Each row is a point on a tangle of strands that fork, close into loops and nearly touch. The rows are in no order.
Points whose rows are less than 61.1 apart are linked; no others are.
Q_897: [ -9 -19  -4   2  -5   7 -19   2  -3   6  -9  -1 -17 -12 -25  13 -16   1
  -8   5   5  -1   6  18  -2 -10   2   7   3  17  12   7  10 -26   2 -18
  13  -3  -6  -7   7  -7  -1   7   1]
Q_66: [  0  14  13  -1 -17  10   8 -10  11  12  -1 -19  -8   7   1  -2  -6 -12
   6   5   3   9   1  -7   6 -16   3   3  20   8   7   8  -3 -10 -12   2
  17   2  -7 -19  13  12  12   6  15]
Q_241: [ -4  -3   7   5  -8  -7 -10   6  -3   3 -17  -1   1  -3  -5   2   4   0
  -4  -2   2   0  -8  16  -6   4  -4  -5  -1  -3   0  -4   2   1  16   2
  10   6  13  -7  13   8 -13 -18   3]
Q_710: [  4 -14 -13  -8  14  10  -8   3 -10   6   2   4 -25 -33 -11   6 -25 -10
 -16   4  -3  -6   3  10   9 -18   0   1   4   0  -2   1  11 -16  14   7
  -8 -28   6   4  10 -12  -2  -1  -9]
Q_678: [  5  12  11   9  -8 -18   7  15 -10  -5 -15  12  19   5  21   0  22  -2
  -1 -14 -11  -7 -13  11  -6  10 -11 -12  -6 -17  -7 -17  -2  21  14   2
  -2   8  14   6   7  13 -14 -17  -2]
Q_226: [  3  -8  -9   2  11  15  28  -4  -8   8   6  20   1  -9  -5 -17  -4   1
  -2  -9  -5   5  10 -19   8 -10 -15   1   7  -7  -8 -22  -6  27  21  -1
 -10 -19 -16  10  17 -10 -11  10 -19]
Q_643: [ 20 -17  -6 -17   2  -7  -2   8 -13  -3  12  10   0 -19   1  -4   0   5
  -5 -10  -2  -9  -4  -7  -1   4 -13  -1 -24  -9 -17  18   6 -11  -2  12
 -13 -10  10  19 -10  -9  -6  -9  -3]
Q_969: [  7  25   4  20  -8   0  -4  -6  11   7 -22 -20  -2  16  10   6   7  -3
   3  -9   5  17 -12   9  -8   0  -3   0  16   5   1  -8   0   9  -4 -16
  24   3  13 -17   4  14   7   1   6]
Q_318: [-13  -8   5 -10 -12  -5 -18  -1   8 -16  -5   7  14  20 -11 -13 -13   6
   6  27   3 -12   5  -3  12   5  10   9  -2  -1  23   6  -3 -25   0 -19
  -3  36   8   1  -3   0   0 -16  13]
Q_735: [ -2  30   3  17 -13 -31  21  12 -14 -12  -9  10  19   9  15   8  33  -4
   8  -9   3  -2 -12  14  -7   5 -14  -4   9 -17  -2 -11  -8  26   9   8
 -15  -3   1  -4  -7  21 -19 -17  -4]
Q_237: [ -3  -6   1  -3   2  -1  12   4   0  -9  13 -15  17  14   2  11  12   0
   0  -5  14   4   0   3 -10  -2   3   9 -18   2 -10   5  11 -16 -18   0
  13  -2 -16   8 -39  16   0  21  -6]
Q_988: [ -3  24  -1  28   0 -32   6   6 -10 -12   2   9  11   0 -11  14  31   0
   7  -6  14   6 -14  33 -13   7 -13  -2  11  -7   1 -11  -9  26   3   4
 -23 -11  -6 -12  -7  16 -19  -2  -6]
Q_901: [-10   4  -7   2   0  10   6  -4  25  -5  11 -11  -1  26   5   9  -9  16
   7  -2 -11 -14   8 -24 -14  12  25  -6  -2   5  -6   4   9   7 -29 -13
  23 -15 -18   7   6  -4  33  19   0]
Q_182: [-24 -12   7  -4  -4   8  -1  -3   3   3 -22   5   3   8  -9 -17 -12  -6
  -4  16  -3   0   3   2  11 -18  15   4  13  15  22 -16   0  -9  18  -6
   2  16  -6 -11  19   7 -12  -9   3]
Q_35: [ -4  -8   9 -14 -15 -10 -16  10  -8  -4 -19   5  -3 -13   0   4  -9  -3
   6  18   1 -18 -10   9  -4  13  -2  -9  -7 -11   0   0 -10  -1  15  32
   2  19  15  -5   7  -4 -11 -41  19]
Q_299: [ 11   9   5  12  11  14  30  -9   8  12  10  -3  11   8   7  -6  11   7
  -1  -6   2  18   3 -18  -8   1  -6   0   9  -5  -4 -18  -5  27   1   1
  15  -8 -15   4   6   0   9  25 -16]
Q_707: [-23  -9  -1  -1  -2   3 -21   4   0  -5 -38   3  -5   4  -7  -9  -8   0
   2  14  -8  -5  -2  11  -1 -14  18  -9  -2   4  24 -22   3  -7  20   8
   4  16  16  -9  14   8 -14 -23  -6]
Q_98: [-20  -4 -11  -8   0   7  -6  -4   7   3  -5   3 -33 -12  -3  13 -22  -6
   3  10 -21 -13  21  -1  21 -23  30  -4   5  18  26   6  12 -26   1   4
 -11 -17  11  -1   6  -7   9   2   1]
Q_42: [ -1 -22 -10  -2  12  15  11   3 -10   5   5  16   4 -14 -12  -9 -18  -2
  -5  -3  -2  -1  12 -15  15 -11  -1  12   0   3  -9 -12   3  15  16 -15
   1 -13 -22  14  16 -20  -3  16 -18]
Q_957: [ -6 -27  -5   3   5  -8  -9  11 -11 -12   9  15  12 -10 -13   8  -3   2
  -4   8   5   2   9  -4   4  17   7  18   1  15  -5  17  -6   7  -2 -25
   5  18 -25   7  -4 -25   4  22  -8]
Q_389: [ -4   4   1  12   8 -12  -3   8  -4   3  -4   7  -1 -11  -4   7  -8  -8
 -17  -2   4 -18 -12  20  -1 -11  -5  -9 -17 -13 -12 -18   7  -6  26  -1
  -1 -30  28   5  10  14 -26 -23  -6]
Q_556: [ -7  -4   6 -17 -20  -8 -14 -11  16 -12  -9  -3   7  14 -11   2  -9   5
   9  16   4 -15   3  -3  13   2  12   1  -7  -1  10  14   7 -36  -9 -20
   1  15  11   1 -12   8  -2 -15  17]
Q_461: [ 17   2  13  -2 -21 -14  -6  -1  -3 -10  -1 -18  10   9  10   9  17   1
  13   3  10  -4 -10  10  -3  20  -6  -7  -4  -6 -19  19   4  -7  -9   8
   3  23  19  -7 -21   6  -4 -12  18]
Q_348: [  2  14   8  26   7  -8   2   2  -8   7 -10   9   6  -5   4  -4  14   4
  -9  -8   6  20 -11  18 -13  13 -16  -5  13  -3   0 -15  -7  26  15  -2
  -7  -2  -6  -5  14  -4  -7   2  -4]
Q_849: [-13   9  -4  -5  -4  29   6  -6  19   2   7   0  -8  19   4   2  -8   6
   5  -7 -14 -12  10 -21  -1   0  24  -3  -2  -1  -8   8  10  -3 -19 -11
  14 -24 -13   5   7   4  25  10   9]
Q_392: [ -7   0   9   8  -9  -9   6  -9   3   8  24  -2   4   3 -12   3  -5  -6
  -2  17  15   6   5  -2  -1  -1  -3  10  10  20  -2  16 -10  -7 -16 -13
   4  21 -25 -13  -4  -4   2  22  11]
Q_671: [  2 -15   9 -25 -15  -6  -3  -8  10  -5   8   2   4   2  -4   1  -7  -2
   6  10   1 -12   2 -10  13  -3   8   6 -11   4  -1  25   2 -27 -12 -10
  -4  11  -1   5 -11  -1   4  -8  17]
Q_617: [-19 -14  -5  -4   1 -11  -2  -6 -13  -2 -17  21   1 -13 -17  -4 -18 -19
  -6  19   6  -4  -3   4   1  -8   2  -2   9   9  -4 -10 -12  -6  13  13
 -22   7  -9  -9   9  -3 -26 -24   3]
Q_351: [ -6  -6   5 -13 -20  -6  -6   0  -3  -3 -11  -5  -6  -9  -9   7 -17  -7
  10  24   0  -5  -2  11   5   4  -1  -4   6   0  12   7 -10 -17   3  26
   0  23   9 -14   0  -1  -9 -34  23]
Q_75: [ -3  -3   7 -11 -14  -8  26 -11   0  -3  17  -3  16  11   6  -6   8 -16
   8   0  11  -2   0 -16  10 -20   6   9 -11   8  -9  12  -1 -15  -8 -13
 -10   5 -11   0 -24  15 -19   2   6]
Q_68: [  3   8   3   8   2  17   1   2  -3  17  -2 -13 -19 -14  -5  -3  -8  -4
 -10  -1  -2  17   1   4  -5  -9  -8   0  20   8  14   3  -3   4   5  14
  14 -11  -8 -16  24  -9   9  13  -5]
Q_572: [ 11   0  -6  -9   0   3  35  -1  -5  -1  29  -6   6  -6   7 -15  15   5
   7  -4  -4   1   2 -33  -6  -2 -15  13  -3   2  -8   8 -10  21 -14  20
 -11  -2 -25   5 -16 -14   7  16 -10]
Q_886: [  6   5  -9  -6  -3  -1  37  -9  -7   5  21  -1  -1   5  14 -16  17  -7
   5 -11   3   6  -2 -20   0 -17 -11   9 -11 -17 -11  -5  -5   4   1   6
 -23 -24  -4   5 -20  11 -20   2 -10]
Q_723: [  1  -1   8 -15 -10  -2  25  -9   2   6  16   4   6   0   3 -17   0 -15
   5   1   3   3   2 -22  13 -14  -5   6   1   5 -10   9  -7  -1  -7   1
  -6   0 -13  -2  -2   1 -10  -2   7]
Q_88: [ 18  28   9  24   8 -15   3  17 -15   8  -4   0  -5 -10  13   6  17   9
 -21  -6  -2   4 -15  11 -15  17 -29 -18   6 -14   8 -13 -14  19  10   6
   3 -16   2   0  18   1  -4  -6 -10]
Q_613: [  1   7  -4   2  14  -2  19  10  -8 -11   6 -15  10   8   8   6  20   2
  -1 -11  12  12  -7   6 -19  12 -11  14 -11  -5  -8 -12   0   4  -8  13
   1  -7 -16   7 -43  15   9  21 -10]
Q_154: [ 21  -5   3  -4  -2  -8 -14  15 -20   5   0   7  -6 -19   0  -1   1   7
 -10 -10  -6 -10  -6   4  -8  13 -22 -11  -9 -14  -8  11   0   1   6  27
  -2 -10  10  12  11  -7  -3 -18   1]
Q_78: [ 18  -1   1  19   2  -7  -6   0  -9   9   6  -9  -7 -14 -11   8   0   6
 -13   4  11  17  -5  12 -19  13 -18  -1   8   9 -11  16  -5   0  -6   7
   6  -2 -11  -7  -2 -16   0  13  -4]
Q_762: [ 12 -15  -5 -13   6   8   1   4   0  -3  20   3   9  -9  -1   2  -1   9
  -2  -3  -2  -5   3 -19  -2   4   2   8 -16   4 -11  17   6  -1 -18  -1
  10  -9 -13  20  -7 -12  12  18 -10]
Q_823: [-11 -11   0  -8 -18  -6 -13  -2   0  -6 -15  -9 -19  -9 -14  13 -23   0
  13  30  -7  -3  11  13  10  -9   7  -5   9   9  38   6  -2 -26   0  18
   4  18   8 -16  -1   1  -2 -17  16]
Q_662: [  4  10 -13  -7   0   5  43  -9 -12   5  21  -4  -3   5   9 -18  21   5
   7 -11  -2   4   1 -27  -6  -7 -17   7  -1 -11  -6  -7 -13  19  -3  18
 -21 -21 -14   3 -20   4  -9  13 -17]
Q_694: [-11  -5  -9  -6   6   5 -10   1   3   5 -17   1 -23 -14   4   7 -19 -11
   2   5 -13 -11   7  11  12 -26  25 -15   5   4  21  -6  14 -16  11  21
  -9 -14  27  -2  16   2  -3 -18  -3]
Q_811: [ -5   3  -4  -5   3  -2 -30   2  25 -13  -3  -6  -3  21  -6   9  -5  15
   8   1  -2  -5  10 -10  -6  29  16  -3  -2   6   9  18   3  -1 -27 -21
  13  14  -3  -2  -5 -12  31   9   2]
Q_887: [ 20  10  -5  -6   7  -9   7   6 -14   0  18  10 -10 -13  25 -13   6  -1
 -13 -10 -10 -17  -9 -10   7  -2 -28  -9 -16 -31  -9  -4  -9   4   7  15
 -20 -22  19  13   3  10 -16 -24  -5]
Q_266: [-13  -2   3  13   5  -6  -2  -2   6 -11   9  -1  28  30   1  -9   7  10
  -3  14  14   5  11   5  11  14  16  10   2  10   8   3  -8   2  -1 -29
  -3  40  -7  -6  -9   1   3  12   1]
Q_385: [-14 -17  -4  -5   2  -8  -7   4 -16   2 -22  10  -9 -24 -13   8 -23 -18
  -7  19   5 -12   0  10  -3 -11   5  -7   1   6   6 -11  -5 -10  19  26
  -8   2   6  -7  10  -7 -20 -29   1]
Q_962: [-10   8  -1  18  -5  -5 -19  -4   8  -7   1 -10   5  23 -11 -12  -5   7
  -4  19  16   9   6  14   4  13   8   2  14  11  15   2 -13  -6   0 -28
  -1  44  11 -18  -6  -4   6   0   9]
Q_448: [ -8   2   5   6 -12  -2 -29   5   4  -7 -19  -9 -10   3 -15   1  -3   5
   5   7   3  -1  -5  20  -9  14   0  -4   6   6  17  -2  -1  -4  11  -2
   9  27  19 -17   1  -2   0 -17  11]
Q_417: [ -2 -17   3  -7  10  -7  -6   5  -4  -6  -8   8  22   8   1  -2  14   9
   1 -14  -3   1   1   6   3   9   8   2 -20  -3  -3  -9  12   3   9  -9
  -1  12   9  17 -15   2  -7   4  -4]
Q_619: [  3 -13  -7 -10  13   7  -3   3 -10   8  -5  12  -8 -18   1  -6 -13  -9
 -15  -4  -6  -7  -5   2   8  -9  -7   0  -4  -7  -6 -12   6  -3  19  12
 -10 -15  10   9  16  -1  -9 -14  -7]
Q_865: [ 14  11  -1  11  22   2  24   5  -2  -4   2 -13  14   8  21   5  20  11
  -3  -8   9  16  -4   1 -20  13 -10   1  -4  -9   0 -27  -4  16  -2  10
   9 -10 -13  13 -28  12  14  29 -20]
Q_717: [ 11 -17   4 -19 -10 -12  -1   1  -9  -2  16   4   1 -14  -8   7  -2  -5
   2   3   3  -2  -4  -5   1   5  -8   2  -9   2  -9  26  -4 -15  -9   8
  -8   8   0   8 -13 -12  -8 -10  13]
Q_186: [ 18  22   8  15  -4  -2   9  -2   7  -1 -15 -15  14  18  25   6  20  -1
   6 -11   4  16  -9   4  -5   2  -1  -1   5  -8  -9  -7   1  10  -8 -10
  17   6  11  -2 -10  22   3   8   1]
Q_685: [  4 -13  -9 -19   8   1  11  -2  -5   4   5  14  -6 -20   3 -21 -12 -13
  -6  -1  -7  -8  -2 -13  11 -13 -10   4  -2  -1 -11  -4  -3   2  10  15
 -21  -9   3  10   8 -13 -10 -17  -3]
Q_838: [-15  -9  -7  -1   3   5 -31   0   9  -7 -18   0 -13   3 -26  10  -9  13
   1 -12   0  -2   8  14  -5   8  12  -4  -5  12  15   2  15 -14  -2 -23
  17  -5   3  -2   2  -6   7   4  -1]
Q_220: [-15  -8   2  -8 -15   0 -15   3  11  -5  -7  -6 -20  -1 -14  11 -19   1
   8  23  -6  -8  17   0  13  -8   7  11   8  18  39  13  -1 -28  -5  -3
   4  17  -9 -11   6  -4  15   1   9]
Q_486: [ 14   3  -6  -5   8  20 -16   6  -3   5  -4   8 -19  -9   0  -1  -4  12
  -7 -15 -15  -5   4   1  -5   5  -1  -8  -9 -12  -3   8  12  -6  -4   4
   3 -29  10  12  11  -5  15   5   0]
Q_443: [  2  13  -1  29   4 -12 -18  -5   7  -2  -3 -19   8  16  12   9   8   9
   2  -3  15  19 -14  17 -11  12  -1 -11   4   9  -5  -2 -12  12  -2 -18
   8  23  15 -13 -24  -5   6  13   8]
Q_343: [-13  -5  -2   4  -4 -16  -1  -6 -15  -5  -5  25  10  -5 -21  -5   3 -11
   6   5   3   6  -3   9  -2   2  -4   0  13   6  -8  -5 -12   9   7   8
 -27   2 -12  -8   8   2 -25 -15   2]
Q_939: [  5   0   5  -5 -10 -19   6   4 -12  -3   0   9  11  -2  13  -5  17  -7
   6  -6  -4  -3 -12   2  -5   5 -13  -5  -9 -10 -13   2  -3   4   6  18
 -18   6   8   5  -5   7 -19 -23   4]
Q_432: [ -4  -4   6   1 -11 -12  10  -8   0  -5  10  -8  19  11  -3   5  15  -7
   6   0  13   4  -1   1   2  -6   4   6 -13   4  -8  11   5 -19 -10 -11
   1   9  -3   1 -25  18 -17   5   4]
Q_618: [ -1   6   2  20   2  -9   7  -7  -3   5  23  -8   7   1 -11   9   6  -5
  -3  11  19  16  -1   9 -13   8  -7   3   9  17 -11  14  -7  -4 -16  -7
   0  11 -20 -11 -18  -7  -1  24   2]
Q_502: [ 15   3  -9  -5  17  24  23 -10  -5  10  19  12 -10 -10  12 -20  -3   2
  -6  -7 -11  -1   3 -18  13 -13 -23   0  -2 -23 -10 -16  -5  17  14   7
 -14 -23  -2   9  14   0  -8   1 -21]
Q_561: [  0   7   7   4  -5   9  -3   0  12  15  -1 -20 -20  -9  -5   3 -16  -7
  -2   6  -2  11   3   2  -6  -8  -2   3  20  15  18  12  -3  -5 -10  13
  14   3 -12 -20  15 -10  20  13   8]
Q_50: [-13  -5  -1 -20  15  12  -8  -7  12  -3 -19  11   4   3   0 -10 -11  -6
  -4  -5  -7 -13   2  -1  16 -13  29  -1  -9  -3  -1 -22  19 -11  12 -15
  -6 -12  22  14  10   4   0 -12   1]
Q_621: [ -7 -22 -10  -2   2   6  -7   6 -11   6  -7   5 -18 -29 -21   9 -24  -9
 -16   5   1  -2   5  14   3 -18   4   3   4  15   8   3   8 -17  13  -6
   3 -15  -5  -3  10 -14  -5   7  -3]
Q_365: [ -9   3  -3   4   9  -9  14  -6  -6  -7  19   6  19   2  -3  -6  18  -4
  12  -1   8  13   2  -7   1  10  -1  11  22   8  -6   4 -14  35  -8   5
 -33  18 -24  -8 -11 -13   8  21  -6]
Q_289: [ -6 -12   5 -19   9  -3 -10  -3   4  -5 -15  16  15   6   4 -12  -4  -5
   1  -8  -8 -14  -5   1  11  -2  18  -1 -20  -8  -9 -16  13  -3  13  -7
  -5   1  23  18   5   6 -10 -18  -3]
Q_108: [ -2  -4  -8   0  17  32 -11  -1   6  10  -8  11 -12  -3  -2  -2  -5  14
  -5 -16 -14  -1   7   3   2  -2  10  -3  -6  -9   0 -15  16   6   8 -13
   8 -31   0  13  19  -1  11  14  -7]
Q_30: [  2  -8   7  -7   7  -6 -17   6   5 -10  -5  -7  20  19  13   5  18  12
   8 -10   1   0   0   3  -3  21  11  -1 -15  -3  -1   5  11   5 -10  -7
   5  28   7  10 -23  -2  14  12  -2]
Q_826: [-11  -3   9   2 -11  -3  -4  -2  10   4   8  -4 -11   5 -15   5 -20  -4
  -2  28   7  -3   9  -4  12  -5  -2  17  12  17  24  15 -12 -15  -7 -14
   8  24 -21 -16   7  -8  16  15  14]
Q_152: [ -5   1  -9   3   4   1 -31   2  16  -7 -10  -3 -13   9 -19  17  -2  17
   5 -14   0   1   6   8 -16  23  10 -10  -6   9   1  14  14  -9 -20 -18
  18 -12   4   0  -9  -9  20  12   1]
Q_554: [-14  22  -4   2 -18  10 -12  -3   8  -1 -31 -12 -19   7   1  10  -1  -2
  14 -10 -11 -11   1  15  11 -13  16 -12   7  -1  10  -5  14 -19  10  -4
   9 -15  27 -13   6  25  -4 -20   6]
Q_592: [ -2  11   2  18  15 -10   8  -9   0   1   6  -4  21   4  13  -2  14  -1
   3  -4   9  18  -8   3  -3  16  -1   0  15   8  -7  -3 -13  29   1   0
 -16  21 -12  -6 -15  -8  10  19  -2]
Q_928: [  5 -16   2 -12  -1   2 -13   7  -7   5  -9   3 -11 -19  -4  -4 -14  -1
   0   3  -7   2   2  -1  -3   6  -8   6   9   6   4  10  -5   0   4  19
   0  14  -2  -1  13 -18  10 -11  10]
Q_22: [  5 -14   2 -36  -2  -2   3  -5   7  -3   2   7  -9 -14   4  -4 -19 -14
   4   8  -5 -21   1 -10  17 -10  10   4  -6   2   1  15  -2 -25  -6  11
 -12   0  17  11  -5 -10   5 -29  19]
Q_96: [  6  10   6   4   3  14   2   5  -6  16 -12  -2 -13  -9  11  -8   2  -2
 -10  -6  -9  13  -6   3  -1  -4 -13  -4  16  -4  14 -11  -1  13  13  17
  10 -10   3  -9  31   1   9  -2  -4]
Q_708: [ 13   7   1  14  12  17  10  -3  11   4   1  -8  10  13  17   3  13  13
  -2 -11  -1  15   0  -5 -16   8   5  -6  -1  -8  -3 -19   7  16  -9  -5
  22 -16  -3  15   0   9  19  24 -15]
Q_753: [  5 -16  -4  -2   3   0  -9   5   6  -3  12  -2   7   0  -6  11  -5   8
  -4   6   1   0   7  -6  -8   9  10  12  -6  10  -4  16   3   0 -18 -16
  18   8 -16   7  -1 -14  16  27  -6]
Q_337: [  9  -8 -18 -16  16   5  22  -9  -1   4  20   9 -17 -19   5 -26 -15 -13
  -5   0  -5 -14   8 -24  16 -18 -16  11   1 -11 -17  -7  -7   7   8   4
 -25 -19   2   7   4 -14 -12 -10 -12]
Q_622: [  0  22   4  10 -12  13 -11   1   9   5 -23 -17 -17  10   6   8   5  -3
   6 -16  -8   7  -4  11  -5  -3   3  -7  13  -3   7  -6  11  -1  -3  -4
  16 -12  14 -14  11  16  12  -3   5]
Q_402: [ 10  -7   1   3   0 -11 -21  17 -19   1  -9  11  -9 -22  -3   5  -4   7
 -11  -6  -4  -4  -6  14 -13  23 -21  -7   2  -5  -3   6  -5   9  13  22
  -3   8   5   1  11 -19   1 -16   1]
Q_679: [ -3  18   2  28   8 -18  17  -3 -11   1   0   8  10   0  -8   3  26   2
   1 -10  13  23  -9  19 -12   3 -14  -2  14  -1  -2 -10  -5  24   3  -1
 -16 -14  -8 -11   1   9 -18  12  -9]
Q_499: [ 12   3   9   0 -10 -10 -23   3   9   0  -4 -15  -4   2  -3  12   1   9
  10   1   5   4  -6  11  -5  23  -4  -8   4   4  -2  16   1  -4  -9   2
   7  20  19  -9  -9  -8   8  -8  16]
Q_841: [  7   5   4 -10  -6  18  18  -8   6  15  12  -6  -7  -6   4 -11  -9 -13
   0  -3  -3   1   0 -14  13 -22  -7   5   4   0  -7   8  -2  -7  -2  10
   3 -12  -6  -5  12   5   3  -2   9]
Q_516: [ -5 -17  -6  -7  15  22  -4   1   5   3   0   9  -3  -1  -9   3  -7   9
  -3 -13  -6  -3  12  -8   6  -4  16   5  -9  -1  -4  -9  11   6   2 -18
  15 -17 -11  17  18 -11  10  16 -11]
Q_564: [ -1   6   3  17   8   6  34 -11   6   4  17 -12  26  14   3  -1   8   1
   8  -2  12  14   4 -15 -11  -3   2   7   6   3  -4 -13  -6  21  -5  -2
  13   2 -25  -2  -9   2   4  30 -15]
Q_366: [ -4  18  -5  24  -2  -3 -30  -5  16  -8  -6 -19   1  23  -2  -2  -5  10
   5   5  16  15  -4  11   1  13   4  -4   8  12   9  -4 -13   3   0 -29
  10  34  22 -18 -12  -4  13   0   6]
Q_919: [  9  14   3   4  -7  13   4  -8  15   0  -3 -14  11  20  15   1  14   1
   7 -11  -1   8   1  -9  -7   0  13  -3   3  -3  -7  -1  11  -1 -21  -9
  21  -8   1   5  -6  20  13  11   1]
Q_595: [ 17   6   4  14  -6  -4 -17  -1   9   7  -2 -19 -11  -2  -4  11   0   8
  -3   0   8  15  -8  12 -19  12 -11  -7   4   5  -6  12   1  -5 -14   1
  16   0   8  -7  -6  -8  11   5   4]
Q_162: [ 25  19   8   9   9  -8  -1  20 -15  -2  -1   3   0  -4  21   5  22  17
 -16 -17 -11  -1 -10   6 -11  16 -21 -16 -16 -24   3 -14  -1  13   3   8
   4  -9  10  21   5   2   1   1 -13]
Q_970: [-14  -4  -3 -16  -1  20   0   0  10   7  -1   1 -18  -7  -1   5 -20  -6
   3   6 -18 -13  16 -10  21 -24  19   4   4  11  17   1   7 -12   0   4
   2 -11  -7  -1  18  -6  18   5   3]
Q_541: [-10 -13  -8  -2   3  -3  -9   7  -7   8 -19   2 -21 -22   2  14 -20 -16
  -5  19  -4 -15   5  10   1 -25  18 -15  -1   1  18  -9   4  -8  20  36
  -2  -5  24 -10  13   0 -16 -30  -2]
Q_138: [ 10  11   9   7 -20 -20  10   3 -13  -4   5  -5  11   0   5   4  20  -9
  11  -2   7   0 -13   9  -2   7 -15  -7  -2  -8 -15  15  -5   1   3  14
 -12   6   7  -9 -14  15 -19 -19  12]
Q_918: [  1 -10   0 -13   3  -7 -26   4  14 -14   2  -5  10  21   2   9   4  15
   8   3  -1  -4   7  -4   1  27  14   2  -8   3   6  22   6  -7 -20 -16
   6  28  10   2 -17 -10  22   9   5]
Q_615: [ -1   2  -5   5  14  -5   2   6  -9   4   0  17  -4 -12   6  -6  -7 -14
 -17  -1   1 -12 -10   4   0  -7 -13  -6 -10 -17 -11 -26   4   4  24   5
 -15 -27  19   8  13   9 -29 -26 -12]
Q_296: [-15  -2   3   7   2  -4  28  -7   0   0  18   2  20  13  -6  -3   8  -1
   7  -2  12  11  10  -8   4  -7   3  13  -2  10  -5  -7  -1  12  -1 -14
  -5   2 -31   0 -10   2 -13  24 -10]
Q_791: [ -8  -6  -1  -1  -1 -10  16  -7  -4   5   5  13  12   0  -7  -9   7  -9
   2  -5   4  12  -1  -3   6  -5  -2   4   3   3  -8  -4  -4   6   7  -3
 -15  -2 -15   2   0   6 -22   1  -5]
Q_82: [-21  10  -4  -1 -18   3 -21  -5  12 -12 -36  -3  -9  14 -14  -2  -5   2
  11   2  -7 -12   0   9  13 -11  22  -8   2   1  21  -9  10 -22  10 -10
  10   5  22  -8   1  19  -6 -21   0]
Q_863: [  0   6  10   7  -4   1 -13  13  -2   1 -24   9   4   2   8  -1  10   5
  -4 -15 -10  -3 -10  19  -5   4  -3 -12  -9 -15   3 -22   8  14  17  -5
  13  -3  21   7  18  12  -9 -14  -1]
Q_10: [ 17  12 -10  -4  10  -8  20  -1 -11  -3  18   2  -9  -2  28  -7  17  -3
  -6 -14  -5  -6  -6 -11   7 -12 -19  -1 -20 -32 -10 -12  -2   2   9   4
 -25 -27  16  11 -17  17 -23 -12 -13]
Q_291: [ -7  -1   4  12   8  -3  19  -6  15  -6  24 -17  28  23   8   8   0   5
   5   9  11  -2   6 -17  -9   1  13   9  -1   9  -2  -4  -7  20 -16 -10
  15  20 -30  -8  -2  -4  21  32  -9]
Q_757: [-17 -12   6  -5  -6  -4  -7  -1  -3 -14   0  12  26  20  -7 -15   3   4
   2  19   3   2   4  -1  10  10  10   9  -1   5   8   3  -5  -6   6 -17
 -12  40  -2   2  -4  -1  -9  -6   5]
Q_937: [ 20  13  -6  -6   9  25   9  -8   3   2  23  -1  -9  -2  15  -8   6   3
  -5  -4  -8  -5  -1 -11   6 -15  -4  -5 -15 -22 -19   1   5  -9  -9   4
  -1 -36   7  10  -6  21  -2   1   1]
Q_706: [ 17  17  -5   4   9  25  -9   0  -4   8   9   2 -19  -4   9   5   3  11
 -14  -6 -12  -2  -7   4  -4  -5  -9 -14  -9 -22  -8  -1   9  -6  -5   4
   6 -41  10   8   8  13   7   6   0]
Q_354: [-10 -11 -11   4   6 -13   3   2 -11 -11  20  14  16   0 -13  -1   9  -2
   5   7  10  10  10  -3   3  14   5  15  13  14  -4   9 -14  22  -8 -10
 -25  26 -28  -2 -12 -20   4  23  -4]
Q_604: [ -1   0   0 -18  -2  21  14  -5  11   8  13   2 -13  -8   2  -3 -19  -9
   2   5 -11 -18   9 -23  20 -29   9  10   1   5  -1   6   0 -11 -10   2
   3 -17 -12   2  14  -7  16   1  14]
Q_730: [  6 -11   2  -6   4  -1 -10   3  -4   1   2   5   0 -10  -1  -3  -6   0
   1   3  -4  10   1  -2  -3  19  -6   6  12  13  -4  16  -9   9  -1   6
  -4  28  -9   1   6 -24  11   3  10]
Q_636: [  5  16   1  -7 -10  18   1  -7  13   0  -3  -5  -3  20  16   2  10   3
  10 -14  -7  -6   1 -14  -4  -3  18  -9  -6  -8 -14  12  14  -8 -25  -6
  12 -19   9  11  -8  17  15   1  10]
Q_818: [ 16  -5  -2  -7   4  11  16   2  -2   3  25  -4   3  -9   6  -8   6   5
   1  -1  -5   1   3 -29  -4   0  -8   9  -6   1 -12  10  -5  14 -18  13
   6  -2 -18  12  -1 -15  16  18  -9]

A fork is a point with three links, a tip a point with one. Leave the first point through the second and follow the links. Name the first fork or tip that comes.
Q_42, Q_226: Q_619
Q_98, Q_694: Q_791
Q_886, Q_662: Q_592
Q_35, Q_351: Q_499
Q_502, Q_226: Q_937
Q_88, Q_348: Q_678
Q_75, Q_432: Q_708
Q_762, Q_818: Q_887
Q_619, Q_710: Q_50
